A landscape with many peaks, sampled at points; each row gives a point and its height.
A climber steps from a point to the highest of its 2 nearest points, and stops where none of them is higher. Distance is the straight distance between rows; heights are no part of it.
Z_396 height 6.75: [ 11  29  62  -7  -1  14  20  -6  -3   9  47 -11   2  33  37 -10  24 -45
 -31 -12  14  41 -24  20  -8]
Z_511 height 4.85: [ 30 -13  10  12   6  36  15  30  28   2  -3 -30   0  19 -12  16  43  -2
 -18  28  10   6  14  -7  44]
Z_687 height 1.87: [-11  19 -31  17  -8  13 -42 -43 -42 -35   3 -30 -35 -57  20  -3   1   1
  -4 -23 -18  33  10 -13  -8]
Z_884 height 0.95: [ 22  -5  31 -24 -35  18 -16 -51 -14   0 -26 -20 -10   5  -7  70  26  24
 -12  26  -3  25 -15 -21  21]
Z_144 height 2.23: [-28  15  -5  13  -1 -34   7   2 -12 -25  11 -37  -4 -15 -17 -27  13  13
 -24   8  -9   7 -29 -13 -21]
Z_501 height 6.97: [ 13   7  53  -3 -19   6  14 -15  16  10  10 -23 -20  24  26  -4  11 -22
 -21  13  15  35 -12  18   2]
Z_47 height 3.54: [-26  15 -21   8  18   4 -10  27  16   2 -21   3   6  13  10 -54 -34 -28
  15 -13  32  17  29   3   1]
Z_214 height 7.17: [-19  32   1 -17 -21 -19  -9  45  31  12   6  30  23  -8   0 -20 -18  20
   5   1  -6 -30  -6  19   7]
Z_392 height 4.90: [-31 -14 -21  15 -25  25  16  14   7  24 -16 -10  17 -11  12 -19 -37   4
  27 -32  28 -48  -2  -5  -2]
Z_945 height 5.73: [  1  -5  -7 -11  57  21  21  35 -16  13 -13 -21  -1  42   4 -16  28 -12
 -25  32  -3  18 -13 -28 -18]
Z_177 height 3.55: [ 18 -39 -14  -1   7  -8  37  -7 -14  13 -35 -22  20   7 -29  -7   6  17
  31  30  33 -12  20 -38  18]
Z_43 height 7.44: [ 15   0  17  -9 -42  38 -15 -21   1   8   4  21  16 -36  11  43  -7 -24
  -8 -13 -10 -45  -1 -10  -2]
Z_336 height 2.98: [-27  39 -32  22  46 -29   9  48 -36  -5  29   0  17 -11 -28 -15   5  16
   5 -24  14 -18  -5  -8  -3]
Z_433 height 6.55: [  0 -11  -9   3 -47   9 -15   7   0   5 -29 -27 -13 -44 -39  30 -24   4
 -11  -7   4 -13   0 -27  14]
Z_994 height 5.63: [-45  21 -49  13  30 -18 -34  23 -40 -28  36  55   9 -16 -14 -21   5   2
   0 -24 -39  16 -10  14 -10]
Z_659 height 6.14: [  7 -59  33   7  33  16  43  28   3  19 -20  54   2  14 -19   7  -6 -22
   1  22  25 -14 -15   6  15]
Z_76 height 7.57: [-47 -10 -15  -1 -43 -26 -11 -12  -8 -13 -11   3  25 -24  17 -16 -27  46
  18 -23 -35 -25 -30  12 -41]
Z_731 height 2.12: [ 12  30  22 -22 -27 -14   2 -37 -17   1  61 -11  25  13  50  -7  41  -4
  12 -31 -23  41 -20  21 -14]
Z_934 height 4.84: [ 33 -28  12 -13 -16  22 -23 -43  48 -27 -36  18 -13  20  17  19 -29 -39
  -1  -7 -15  -5  24  16 -19]
Z_569 height 1.49: [  9 -30  32  30 -31  21  39 -36   5 -11  30 -10  26  -5  27 -22  15 -33
   3 -26 -12 -32 -37   4 -21]
Z_299 height 0.71: [-28 -10 -26 -14 -31  35   4 -29 -38  11   6  -9  17  37   3 -20  31 -10
  27 -20   1  10  -9 -15  20]
Z_377 height 7.86: [-12  20  20  -9  -9 -35   3 -27   9  -1   5 -14  20  15  62 -48 -29  14
  14 -25  17   6   2  29 -34]
Z_971 height 1.20: [ 31 -28  40 -33 -47  -6  26 -31  13   5 -13 -23  33  24   3   6  34  10
  -9  22  -7  25  12 -17  11]
Z_474 height 5.26: [ 13   3  -7  32  16  28   0  58  12  12  15  25   4  -2 -30  -9  -3 -53
   5  -4  37   6  36  -6  45]
Z_839 height 7.27: [-13 -17  24  23 -37 -24  -1 -11  24 -19  11  24 -25 -11 -59  40  -3  16
  -7   9 -30 -19 -51  22  31]
Z_926 height 2.62: [ -2  31   5 -34  -7  -9 -48 -14 -18 -12  12  26 -27 -26   5  11 -11  -4
 -35  -5 -24  32  -3   0  -9]
Z_519 height 6.93: [ -2  -3   0   5   6  30  -9  31  37   1 -10   0 -13  -3  21   4 -29 -27
 -26 -15 -16 -32  -5   2 -27]
Z_734 height 5.46: [  5 -22   1 -11 -26 -29  20  15  34  10 -52 -16  12  20 -42  58   7  58
  16   3  -6 -28  -2  -5  49]
Z_684 height 6.92: [ 24 -12  -7 -17 -11  -6 -16  28  41  22 -41  42  -7   2 -41  19 -27  -9
  17  -7  12 -19  34  14  43]
Z_438 height 1.22: [-24 -33  14  -1 -43  26  31 -39 -20  18  -5  -8  30   1  22 -17  -5 -24
   7 -29  -2 -23 -31 -20 -23]
Z_3 height 2.42: [-12  26  -6   6  25 -33  24  19 -31 -16  23 -37  -2 -14 -26 -12  20  44
  -7  36 -17 -12 -38 -18  -8]
Z_406 height 6.29: [ 27  19  -1  17  11  12 -22  60  28  42 -44  -7 -36 -15 -25  42 -13 -14
  20   5  33   1   1  10  38]
Z_379 height 2.69: [-10  30 -37  16  27 -23   6  40 -14 -10  33 -16  -6 -10 -14   5  34  43
  16   9  -4 -22 -20   1  24]
Z_997 height 6.64: [ -1  19 -15  25  -3   7 -13 -17  -7 -28  40   3   3 -22  24  11  10  15
  23 -27  -9 -41   1  11  -9]
Z_222 height 4.91: [ -8   0  -1 -40   2 -16  -7 -32 -20  -6  19  40  31  13  45 -52 -13 -16
  -3 -13 -30  37  28   4 -49]
Z_808 height 4.06: [  1  31 -14   2  68  21  -4 -19 -32 -13  46  15  12  10  22  -9   5 -17
  -5 -28  -5  -2   0   4 -29]
Z_886 height 2.10: [-26  36 -58  12   5   4 -60 -11 -41 -27  10  -5   2 -51  14 -13 -19   1
  -5 -42 -11  19  37 -21   2]
Z_357 height 4.54: [-21  12  -8 -53 -21 -10  -7 -10 -31  25  -3  46  41   6  36 -31  -6 -12
   3  -4  -5  15  23 -18 -20]
Z_267 height 5.31: [ -3  29  -9 -19  35  36   1  22   4  14 -15 -30  -8  29  19  -1  15 -28
 -17  -5   8   1   5 -14   3]
Z_266 height 0.50: [-25   3 -20  -2  -9   6  15  -3 -17   4  18   0  -7  43 -17 -34  34  -9
  -8   6 -11  24 -21 -12  14]
Z_648 height 6.74: [ 32   0  54   8  -8   1  -4 -33   8  -2  11 -11 -13  16  -8  16  33 -10
 -27  25  16  67   3   3   2]
Z_699 height 5.23: [-16 -31 -37  -6 -14 -17   7   2 -16  10 -27  -8 -23 -10 -60  17 -26  29
  15  -3 -28  -7 -48 -12  12]
Z_740 height 3.36: [-37  35   9  -4  41 -17 -12 -12 -21 -21  13  -4 -20 -14  25 -24 -26 -19
 -30 -28 -16  24 -17   2 -52]
Z_790 height 4.93: [ 18  36  21 -22  26 -35  -3 -12  -8  -1  23   9 -23   0  13  42   7  46
   4  30  12  -3 -24  17 -15]
Z_505 height 5.34: [  3  22 -41 -11   5 -27  -8   3 -25 -35  26  -4  28 -12  -8 -32  38   9
  -6  14  -3  18  49 -18  -1]
Z_321 height 4.86: [-31  35 -22 -45  27 -16   0  -2 -26  21   9   3  -9   8  28   2   2  34
   0   5 -24  -9 -35  -3 -29]
Z_942 height 5.65: [ -2   9 -50 -11  -7   9 -15 -25  -2 -17 -22 -46 -28  33  -3  14  32  27
  16   7   1  19   9  -6  19]
Z_465 height 5.82: [ -4 -21  38  -8 -12  -8  42  18  -8  21 -13 -17  13   7  -9 -10  17  10
 -16  32  18  -6 -31 -24  27]
Z_893 height 4.60: [ 19 -50  49 -23 -15  12   4 -11  41  29 -74 -13 -14  38 -21  34  -1  -2
 -18  16  12  15  19 -19   5]
Z_89 height 0.94: [-13 -19  -6 -11 -42  20  26 -27  -1   6  -5 -32   2  16  16  -2  11   9
   5 -28 -15  -8 -27 -14   1]
Z_667 height 4.63: [ 11   3 -19 -11  42   7   2   0 -38 -14  -8 -31  12 -19   4  -4  -3   0
 -23  16 -11  -9  31 -46 -46]
Z_815 height 5.19: [ -3  16 -30 -21  64   6  17  19 -48  23   0 -11   1  15  -8  -2  21   1
  -8  18  -7  -8  -2 -40 -28]
Z_211 height 6.40: [-10  -8  30 -29  -5   4  17  -4 -15  34 -21 -20  -6   4  -7  22  -1  17
 -19  26 -10  -8 -64 -28 -11]
Z_652 height 1.39: [ 21 -41  29 -17 -18   6  41 -33  -1   5   9   1  35  19   1  -5  32 -10
   6  19  -6   5   4 -15 -12]
Z_545 height 7.55: [-16  33  19  34  -3 -12   5  19  26 -13  45 -10 -19   3  -2   3  18   5
 -28   1 -25  -9 -49  25  14]
Z_38 height 4.94: [ 36 -21   4  -1 -22  17 -22 -62  38 -21 -12  -1  -8   5  50   8 -25 -20
  22 -23  -5   3  32  13 -28]
Z_255 height 6.84: [ 12 -34  64  25  10  21  22  83  27  25 -27 -29 -15  10   7  30  37   8
 -29  44  16   5 -35  -5  40]
Z_499 height 7.18: [  7 -21  75  27 -28  21  25   0  29  15  12 -11 -10  14  20  13  12 -31
 -20   1   7   1 -41  21  25]
Z_105 height 6.22: [-21  18  -7  11 -34   1  -8 -14  -7  -6  45  32  41 -12  37  -6   8  10
  15 -32   8 -30   6  18  -2]
Z_156 height 3.08: [ -1 -33 -26   4   3  -8  12 -19 -22   5 -16   3  13  -4 -26 -18  -5   6
  22  13  18   7  24 -10  -6]
Z_902 height 5.95: [ -8  -4 -45 -22 -30   5 -10   6   6   4 -33 -41 -20  23 -28  30  19  21
  13   9 -17  20 -13 -11  35]
Z_228 height 7.56: [ -8 -46   1   2   0  -3  10 -11  33  -1 -37 -10 -20  59 -32  27  19  17
 -12  20 -37  -7 -25  19   8]
Z_56 height 7.91: [ -4 -18  -5  -6   2 -14  21  -5  12  -9  -2   4   3  21 -10   3  21  18
 -14  20 -33 -33 -31   8   1]
Z_850 height 6.52: [ 23   8  11   5  43  12  39   6  -3   1  37  -8  22  20  27  -3  42  -3
 -11  18  -7 -39 -16 -15 -10]
Z_24 height 5.22: [ 10  20 -58  -8   9  -8 -13  -7 -13 -18  -1 -30   4  -1  -5   0  36  36
  26  10  -4   9  40 -22  19]
Z_531 height 1.55: [ 22 -57  40  15 -30   6  26 -54  33 -32   1  -6  21  22  10  14   8  -1
  17 -25 -13 -24  14  22  -4]
Z_917 height 3.13: [ 35 -33 -23  22  43  -3  -8  11  -2  15 -36   7 -25  13 -50  22   1  -7
  12  40  12  20  22  -4   1]
Z_744 height 6.72: [ 31 -32  24  -7  -5 -21   5   4  22   8 -24  47  -4   0 -44  34 -18  23
  15  18  13 -18  17  12  34]
Z_420 height 6.58: [ 25 -39  33  18  47  10  23 102  12  29 -34  -1 -24  22 -21  23  13 -13
 -11  43   4   9 -20   3  22]
Z_15 height 6.45: [ 26 -30  31  -6  20  -5  18  -4  12  23   5  59   3  27  -5  28  10   1
  19  30  25  -8  -7  34  31]
Z_230 height 7.15: [ 19  -7  20  -2   3  31  -1  -7  12   3  14  24   3  -8  23  26  -7 -37
 -17  -5  -9 -43 -14  10 -13]
Z_774 height 2.57: [-28  14 -35  12  -7  -4   7  32  22 -16  28 -10  38  -1  19 -30  17   4
  -6 -20 -26 -45  12  -3 -13]
Z_350 height 5.21: [ 38  -2   4 -10 -11   9 -31 -79 -12   1  -9  -8   4 -28  51   1 -17 -15
  26 -11  -2  27  46   4 -31]
Z_103 height 4.44: [-11  38  -8 -24  35 -13  -4 -12 -42 -12  49   3  10  -8  31  -3  29   8
 -23  -1 -25   1 -30  -1 -30]
Z_81 height 6.85: [-15  -4  42 -32 -47 -13  13 -12  21  39 -26  -3   0   4  -9  18 -11   9
 -27  -5 -29 -13 -55  -7   2]
Z_726 height 6.03: [ 10   7 -37  -5  28 -28  -1  45   4  -1  16  44  -2   9 -16 -15  13   7
   9  21  -6  13  27  18  17]
Z_37 height 6.07: [ -6   4  53   6   7  -9  64  40 -13   8  17 -25  32 -13  17 -31  21 -11
 -18  19  15  -9 -25 -24  29]
Z_995 height 3.91: [ -8 -45  29  20 -19  28  37 -28   3  10 -19  18   7  14 -40  26   4  -8
  27 -13  21 -28  -9  -3  41]
Z_806 height 7.31: [ -2  -1 -24 -17   9  12  29  -6 -13  -7  15 -23  24  25  10   0  49  10
  -9  18 -42 -32 -39 -24   0]
Z_754 height 4.17: [ 16  24 -18   5   6  18 -26  -5  13  20 -35 -26  -9  10 -26   1   1 -22
  13  14  37  24  46 -18  38]
Z_288 height 6.01: [-15 -15 -35  -2 -33  -8 -18 -33  19 -30 -15  12  -2   7  10 -14  -6  22
  19 -25 -22  -9  24  24  11]
Z_129 height 5.50: [ -1   1 -11  12  45   7  20  74  -8  28   3  24  11   2 -22 -22 -13 -33
  10   3  26   1   4  -2  34]
Z_247 height 6.06: [ 32  15   8  -1  60 -11  28  24   9  -5  39  14  12   9  13   4  20   5
 -16  38   3 -21   9  -3  -9]
Z_17 height 6.30: [ -1   3 -34   7  26  -6 -31   9 -36 -25  -8  -1 -37 -50  -8  16 -21  17
 -20  12 -15  -3   3  -3 -34]
Z_826 height 2.71: [ -7  10   2  -4 -10   0 -40   5   7 -10  14  37 -40  -4 -20   5 -21 -19
 -16 -12   8  27   2  27   3]
Z_601 height 3.72: [ -5   2 -28  16  37  25 -22 -16   0   7 -11   4   0  15   1 -48 -30 -43
  17   0  35  28  52 -11   2]
Z_594 height 3.52: [-14  14  11  22  51 -10  -1   1  -5 -22   8 -29 -33  13  18 -22 -10 -20
 -35  -7   2  41 -24   7 -49]
Z_309 height 7.01: [ -2 -14  -9   8 -29  30 -30 -35  -5 -11 -20   1 -19 -41 -10  45 -30  -3
  -6   1  -8 -28 -10 -19 -13]
Z_254 height 5.13: [-14 -27   5 -21 -44 -31  12 -14  26   1 -37   0  19  16 -32  12  -5  41
  20 -18 -10 -24  13  -4  38]
Z_730 height 5.80: [-14 -18   8  21  23  14  30  39  -8  14  28  35  -2   5 -25 -13   0 -31
  -4   2  10 -15 -25   8  13]
Z_996 height 3.71: [-38  19 -15 -22   0  25  -8  11 -57  46   8  15  39 -23  14   1 -14   0
   9 -18   2 -26 -25 -23 -19]
Z_566 height 4.24: [ 53  22  -5  15   8 -12 -36 -35  35 -39   4  -2  14 -17  28  -6  -3  -6
   4   9  14   5  72  -2  -5]
Z_435 height 7.37: [-18  40   4   6   3 -31 -12  -6   6  -1  13  -8  11   8  50 -45 -27  20
  37 -24  51  11  35  30 -16]
Z_237 height 6.89: [ -5  55 -21   8  38  -5 -34  -9   1 -15  13 -13  14  -2  51 -28 -22  -9
  28 -35  28  19  60   0 -19]
Z_911 height 5.06: [ 17 -32  18  21   3  12  14  34  39  -2   3   9   4  18 -28  -4  16 -23
  -7  19  29   6  25   6  42]
Z_581 height 0.37: [-33  15  11  21  10   9  21  -9 -10  -2  28 -26 -11  41 -10 -30  32 -15
 -28   6  -9  37 -58   6   0]
Z_755 height 6.23: [ 10  -5   8  -8 -32 -16 -17 -25  19 -25  -4 -10  -5 -11  -4   7   3  16
 -10   3 -15   9  30   0  -3]
Z_732 height 7.22: [-19 -20 -51 -20  -8 -10 -30  20  11   7 -34  32 -10  -7 -16   7 -29   5
   4 -19 -48 -20  -9  13 -17]
Z_470 height 2.46: [-30  20 -49 -12 -36   3 -21  28  23 -21   5   4  35  -4  30 -31   2   2
 -13 -27 -42 -20  22   4 -13]
Z_798 height 3.18: [-22  -5   2  -8 -11   5  14  33 -27  22  10  26  48 -38 -11 -11 -12   7
   8  -2  -6 -58 -11 -22  -6]
Z_400 height 5.79: [ 14 -21  15  38 -21  -8  26   7  22 -12  -2 -17   5 -21 -19  24 -10  21
  13  -3  18 -59 -12   5  13]
Z_729 height 1.64: [ 36 -18  39 -22  -3  -9  37 -32  14   8  29  -4  45  16  43 -22  36 -10
   4   5 -17   2  -4  13 -27]
Z_316 height 5.70: [  9   2 -22  -5  12 -24   4  21  -6 -17  37   6  27  -7 -33 -27  34  11
 -22  20   1  11  18  -5  18]
Z_10 height 2.84: [-21   4 -13   5  -6  15  24  27 -12  12  39  18  54 -20   7 -15  19  -2
 -16 -11 -24 -63 -19  -6   0]
Z_949 height 2.26: [-37  39 -40  10  21   4 -64  33 -26  -9  -9  19  -9 -43   7 -18 -42 -13
 -18 -36 -23  21  27  -5 -23]
Z_720 height 4.76: [ 21 -35  42  -6 -24  22   1  -1  55  12 -62  10  -4  16  -4  22 -19 -24
 -18  -8 -15 -12  18  13   3]
Z_663 height 5.35: [-22  -5 -35  -2  23 -23 -24 -15 -31 -33  29  57   0  -1  18 -35  -3  16
  11 -10 -31  11   8  31 -23]
Z_912 height 7.71: [-13 -17 -40   7 -10  -7   9  58  26  11 -24  -3   3  -1 -39 -31 -13 -19
 -15   3 -33  -8   9 -13   1]
Z_99 height 1.08: [ 23  -6  32 -53 -48  -1  10 -43  18   4 -19 -10  22  13 -24  46  31  20
 -12  16 -26  15   2 -21   7]
Z_253 height 7.39: [ -4   2  23  29 -16 -22   5  18  14 -17  23 -12 -42 -11 -40  24  10  12
 -23  26 -10  -1 -52  18  23]
Z_128 height 8.02: [ -4 -33 -18  11  20 -18  24  41  13 -11 -16 -17 -20  18 -42 -35  -3 -10
 -26  20 -29  13 -17  -6  -5]
Z_748 height 1.85: [ 10  10  -6  21 -31  10 -22 -57 -31 -35  31  -3 -28 -51   2  21   0  -5
   0 -14  -2  28  -2 -13  -6]
Z_606 height 7.45: [-28 -11 -55   1  -9   6  -9  46  14   4 -19   8  -5 -27 -25 -24 -32  -7
  -6 -14 -43 -25 -10  -7 -24]
Z_161 height 2.32: [ 19   3  15  -9 -27  -3 -19 -68 -21 -22  41   5 -17  -9  49  -9  11 -14
  11 -27 -30  52  -1  29 -24]
Z_781 height 7.40: [ -8 -43  31  17  -9   6  12  20  37   2 -27   5 -20  44 -38  26  20   1
 -27  17 -32   6 -60  23  21]
Z_82 height 6.27: [-12 -11   3   0 -66  12 -12   5  23 -10 -32 -18 -13 -14 -51  14 -12  -4
  -5  -8   0   0  -8  -7  44]
Z_113 height 4.75: [ 32  14   2  15  19  61 -22 -26   1  -3   2 -13   2   3  29   5   3 -54
   1  -7  15  -1  35 -19 -16]
Z_768 height 1.65: [ 25 -33  32  31 -38  18  22 -55  26 -25  33 -15  19 -10   8   5  12 -26
  14 -22  -1 -15   5   6  -4]
Z_722 height 3.38: [-22  -9 -16   3   6   1  17   7   3  -3  -2  11   1  35  25 -72 -26 -21
  -1 -23  -1  14   7  17 -24]
Z_936 height 4.11: [ 20 -36 -10   1   6  -2  26  26  13   1 -55 -47  10  15 -53   2  16  19
   7  42   5  23  20 -29  15]
Z_284 height 7.76: [-42  24  12  36 -36 -18   2  12  22 -11  41  -5  -2   1   4 -33 -10  -5
 -21 -41 -28 -20 -50  36  -5]
Z_90 height 5.72: [ 33  -4  17 -21  -4 -22 -17 -71 -24 -10   7 -14  19 -37  60   3 -15  17
  29  -2 -13  16  26  -7 -50]
Z_164 height 7.12: [-25   6  13 -16 -57 -21  -8  14  30  21  -8  26  -3   5 -33  24  -6  22
 -14   2 -34 -20 -53  13  38]
Z_491 height 5.38: [ -5 -14  -9  33 -10  13  18  32  14  10  -4 -20   3 -30   5   1  -7  14
  30 -18  40 -68  10  -5  20]
Z_546 height 1.83: [ 25 -24  10  27 -36  43  10 -57   4 -25  14 -19   9 -11 -15  12  20 -20
  -2  -8  31   2  28 -12   8]
Z_327 height 7.87: [ -1  -7  25   7  22  -2  24 -12   3  25 -23 -13 -30  17  16 -25 -35  -2
  28   1  46   6   2   3  -4]
Z_340 height 5.60: [ -7 -20 -47 -14 -16   4 -20 -17 -12  10 -32  -4 -42   3 -58  39 -15  29
  32   5  -3  19 -21 -13  28]
Z_844 height 8.01: [-51   2 -21  22 -34 -37  -9  -4   7 -24  21  -2 -19  -2  21 -28 -21  27
   2 -34 -34  -2 -25  34 -28]
Z_457 height 3.33: [-10   3 -38  44  38   4  11  36  -5 -16   0  -8   0  -9 -18 -47 -24 -10
  11 -12  22 -11  33   6 -16]
Z_473 height 4.52: [ 27 -35  34  -8   4  13  25  12  18  13 -38 -42  16  33 -30  32  48  29
  -5  48  11  20  20 -27  33]
Z_812 height 7.50: [ -9 -10 -13 -18   0 -29  15  41  20  18 -13  15  19  23  -9 -12  -5  31
  12   6 -13 -34 -21  10  13]
Z_345 height 3.76: [ 12  19  39  18  37 -10  13 -12 -16 -18  27 -39   2  -5  22 -25  18 -12
 -39   5  15  40   6  -4 -41]
Z_269 height 7.02: [  4 -21  74  40  -5  10  36  54  23  12  11  -5 -13   1   7  23  33 -14
 -37  28  13 -20 -49  16  40]
Z_544 height 7.28: [  1   1  13  15  32 -12  19  42   5  27 -20 -25 -17   4   4 -14 -20  -4
  -7  23  32  12  -9   5  -8]
Z_32 height 2.47: [-43   7 -24  15 -19 -23  -4  12 -40 -22  14  -3  12 -23 -17 -38  -6  16
  -2 -13  -4  23 -11  -7  -8]
Z_302 height 5.81: [  8 -18 -30 -26  -1  -1 -23 -40  15   0 -28  17 -11  31  13  11  -6  16
  36  -8  -7  -3  45  15  10]
Z_657 height 2.76: [  7  -6 -15   5   3  16 -33  -6  11   0  -7  21 -51  25 -28  28  -5 -20
 -19  11   3  34  -8  18   5]
Z_311 height 2.41: [ 11  36   7   1  50   6   2  14 -38   1  20  -5  19 -43  -7  -7 -30 -10
 -14 -12  49  14  22 -28 -10]
Z_189 height 3.45: [-30  -2  13   6  32 -11  28  10  -9  -7  26  14  22  20  23 -62  -7  -5
 -12 -14  -6  -3 -10   3 -42]
Z_329 height 5.62: [ 21  -8 -28 -28 -18  14 -27 -43   3  11  -5  54  13  17  17   3   3 -12
  34 -13   8  -2  47   6   8]
Z_525 height 7.23: [  6  24  -9  22  21 -26  14 -22 -10 -33  29 -21  10 -30  30 -15   4  31
   9 -17   5 -19  21  10 -39]
Z_106 height 6.59: [ -2  71  -6   3  34 -11 -40  21  -5 -10  24   6  -5  -5  40  -5 -12  -6
 -11 -26  32  14  37  14 -11]
Z_447 height 6.46: [  5  26  65   0  11  -8  35  31   0  10  41  -7  30   4  37 -33   9 -31
 -19 -11  13  14 -15  -3   0]
Z_756 height 6.51: [ 18  38  21  -7  16   3 -20  57  11  40  -9 -12 -16 -23 -16  24 -22 -16
  -1  14  49   3  16  -2  40]
Z_29 height 4.67: [ 44  31  16 -31  13 -19 -30 -11   6   8  -8   1 -18  -3  18  41   4  26
  -4  43  14  12  22   3  -8]
Z_239 height 0.84: [  3   9  15 -28 -25   1 -15 -37 -18   6  -1  -8 -40  17  -9  69  29  26
  -7  27 -23  16 -53  -6   9]
Z_750 height 6.08: [  8  -8   6  10  -4  27  -1  30  30  33 -32  -2 -42  18 -29  53 -16 -15
  11  -8  19 -16 -23  15  37]
Z_727 height 4.36: [-35 -34  -5  19 -25  14  34  -2 -15  32 -20  16  13   5 -28 -20 -16  -1
  43 -22  31 -25 -27  -2  30]
Z_22 height 6.24: [ -1 -43  13  -2  38  15  36  49   9  39 -43 -10 -19  42   2   7  29  -7
 -14  34  -5  16 -26  -4   3]
Z_353 height 2.70: [-32  41 -23   7  49 -19   3  31 -58  -7  19  -2  34 -46 -16 -12 -17  10
 -10 -19  24  -8  18 -27 -14]
Z_637 height 5.04: [  9  38 -14   6  18  51   2  -3   0  14   8 -21   9  20  30  -4   5 -39
  14 -29  25  -5  15 -19  12]
Z_830 height 1.91: [ 28  14  20 -22 -15   1  20 -36  -5   4  49 -19  31  15  61 -18  29  -4
  31 -28  -4  12  12  24 -26]
Z_27 height 7.29: [ 13  -4  40  -9  -1 -12  25 -36   6  15  -7   4  12  30  38 -22 -32  10
  37  -4  30  -2   7  25 -33]
Z_856 height 2.90: [  5 -13 -44  18  41  27 -16  -9 -30  -1  -4  28 -43  15 -32  10  -2 -25
   9  18   6  30   9  -1  -1]
Z_218 height 5.84: [ -5 -23 -13  -7 -30 -17 -12 -24   0 -13   1  29  14 -27   2  39  -6  50
  37  -7 -10 -52  -1  12   4]
Z_373 height 6.69: [  5  15 -15  29  56 -13  -4  -8 -15 -40  12 -20 -36 -31  16  -6 -18  19
  -2  -1   2 -15   4  10 -44]
Z_120 height 2.37: [-54  24 -44  -8 -23  -4 -54  32   2  -6  -9  16   2 -21  28 -27 -33   1
  -3 -43 -28   1  22  22 -12]
Z_914 height 5.83: [  9  -7   1 -10 -26  12  -5   9  37  18 -58 -19 -26  17 -32  70 -20  24
  16 -11  -8 -29 -19   3  29]
Z_282 height 5.52: [  4   7 -19 -35   0 -31 -18 -21   5   0  -6  29   1 -14  23  26 -12  48
  20   5 -25 -40   2  10  -4]
Z_344 height 6.31: [ 14  38 -13  10  31 -18 -17  20   0  -6  33  33 -13  11   5 -14   3  -9
  16   0  38  26  33  27  21]
Z_579 height 2.19: [  6  25  20  20   4  19  -6   2 -20   0  18   0  -5 -48  -9  12 -23 -20
  -7  -2  45  -2   2 -14  13]
Z_6 height 7.05: [  9  -1 -42 -28  -9  -3 -36  37  38  13 -38  36 -13   1 -23  12 -38 -18
   7   6 -12  -8  17  11  19]
Z_16 height 3.94: [ 15   9 -13  15  26  15 -13 -25  16  14 -17 -17   3  31   8 -27  -4 -28
  26   8  56  39  65 -13  28]
Z_709 height 6.48: [  8  24  10   3  10 -22 -10 -54 -31 -29  28 -31  17 -41  60 -24 -11  17
  12 -26  12  15  31   9 -50]
Z_885 height 4.20: [-23  26  -4 -36 -20  15 -15  19 -30  38  -2  29  40  -6   4 -27 -23 -15
   1 -10  16   4   8 -24   1]
Z_453 height 4.15: [ 12  18   5 -19  43   0  -1 -24 -28 -10  -8 -31 -11  -7  20 -14  14  -1
 -24  25   1  44  21 -32 -43]
Z_248 height 2.49: [ 18  20   0 -42 -18   5 -33 -45 -21  -8  10  12 -29   3  30  11  13 -11
 -16  10 -31  66   1   6 -20]
Z_402 height 5.86: [  2  12 -17 -12 -24  -2 -33 -18  -8 -12  20  55  37 -10  33 -12 -12   3
  25 -16  11 -16  47  20  -4]
Z_289 height 5.94: [-22   9 -47  10  42 -18 -28  12 -52 -23  30  24 -24 -31 -17  11 -17  12
  -7  -1 -42   9 -32   4 -28]
Z_332 height 4.42: [ 22  10  10 -22  -5  11 -25 -11  18  20 -33 -20 -26   6  -4  39   5  13
  18  22  34   9  19  -6  18]
Z_599 height 4.43: [ 41  29  15 -16  18 -13 -39 -21  32  -9  -4  -8 -15 -10  50   2 -16   7
  -7  15   2  21  52  10 -23]
Z_290 height 3.75: [-19  17   1   8  47   9  22  -6 -22  -8  34   7  33  25  42 -36  18 -26
  -2 -30  -2  -4   9  -1 -45]
Z_242 height 3.63: [  1 -52  17  32 -24   8  38   0  -9   4 -18  13 -21   4 -73  27  10   7
  -1  16  20   2 -30   0  40]
Z_207 height 2.55: [-15 -13 -40  11   5  -6 -28  15 -14   6 -19  32 -17 -32 -39 -24 -51 -25
  -4   7   6  27  30 -10  -7]
Z_468 height 2.77: [-24 -24 -44   0 -15 -11 -16 -15 -39 -18 -14  14  -8 -24 -40 -22 -17  -3
  13   3  -1  22  19 -16  -8]
Z_631 height 5.20: [ -2  37  -9 -31   3 -40 -23 -10 -12  -6  12   7 -24 -17  38  19  -7  54
   2   7 -30  -5 -28  14 -24]
Z_389 height 7.30: [  5 -43  71  21 -19   3  21 -11  46   4 -14   9 -15  31 -20  32  11 -10
 -21   7  -9  10 -42  27  36]
Z_95 height 3.39: [ 28 -33  -3  20  16  11  11  26 -15  25 -31   6 -22   3 -71  44  17  -7
  11  35  20  11 -23 -14  35]
Z_171 height 6.16: [ -4 -18  20  20 -19 -16  21 -28  16 -20  16  24  18 -11   4  35   2  38
  26  -2  -1 -59 -22  27   8]
Z_921 height 6.47: [ 29  -9  21   5 -32  -8 -17 -45   8 -23 -10 -14 -22 -21 -11  12  10   6
 -12  23  10  59  24   5   1]
Z_551 height 6.80: [  4  26  33 -26   4 -18   2  52   1  37 -28 -11  -5 -18  -8   5 -28   6
   2  29  32   7   4  -5  17]
Z_773 height 2.03: [  7   3  10  36 -27  16  -3 -25 -17 -30  25 -13  -8 -40 -10  -2 -13 -27
   5  -7  32   6  15  -4  13]
Z_80 height 6.98: [ -3  19  13 -19 -16   6 -13  53  47  12  -1  13   4 -22   6  -6 -22 -26
 -27  -8   1 -30   6   8  11]

For each start below, name the point where the climber stops.
Z_22: Z_56
Z_926: Z_171
Z_468: Z_128
Z_129: Z_128
Z_734: Z_327
Z_505: Z_377
Z_207: Z_128
Z_884: Z_171
Z_893: Z_525
Z_239: Z_844
Z_465: Z_844

Call two points neighbours if one is among the 2 nearest of the other. Go from one point of each pair to the other, from neighbour to neighbour, staying as high as possible. Name the lowest point that can't be avoided.
Z_327, Z_377: Z_27
Z_501, Z_525: Z_329
Z_43, Z_56: Z_519
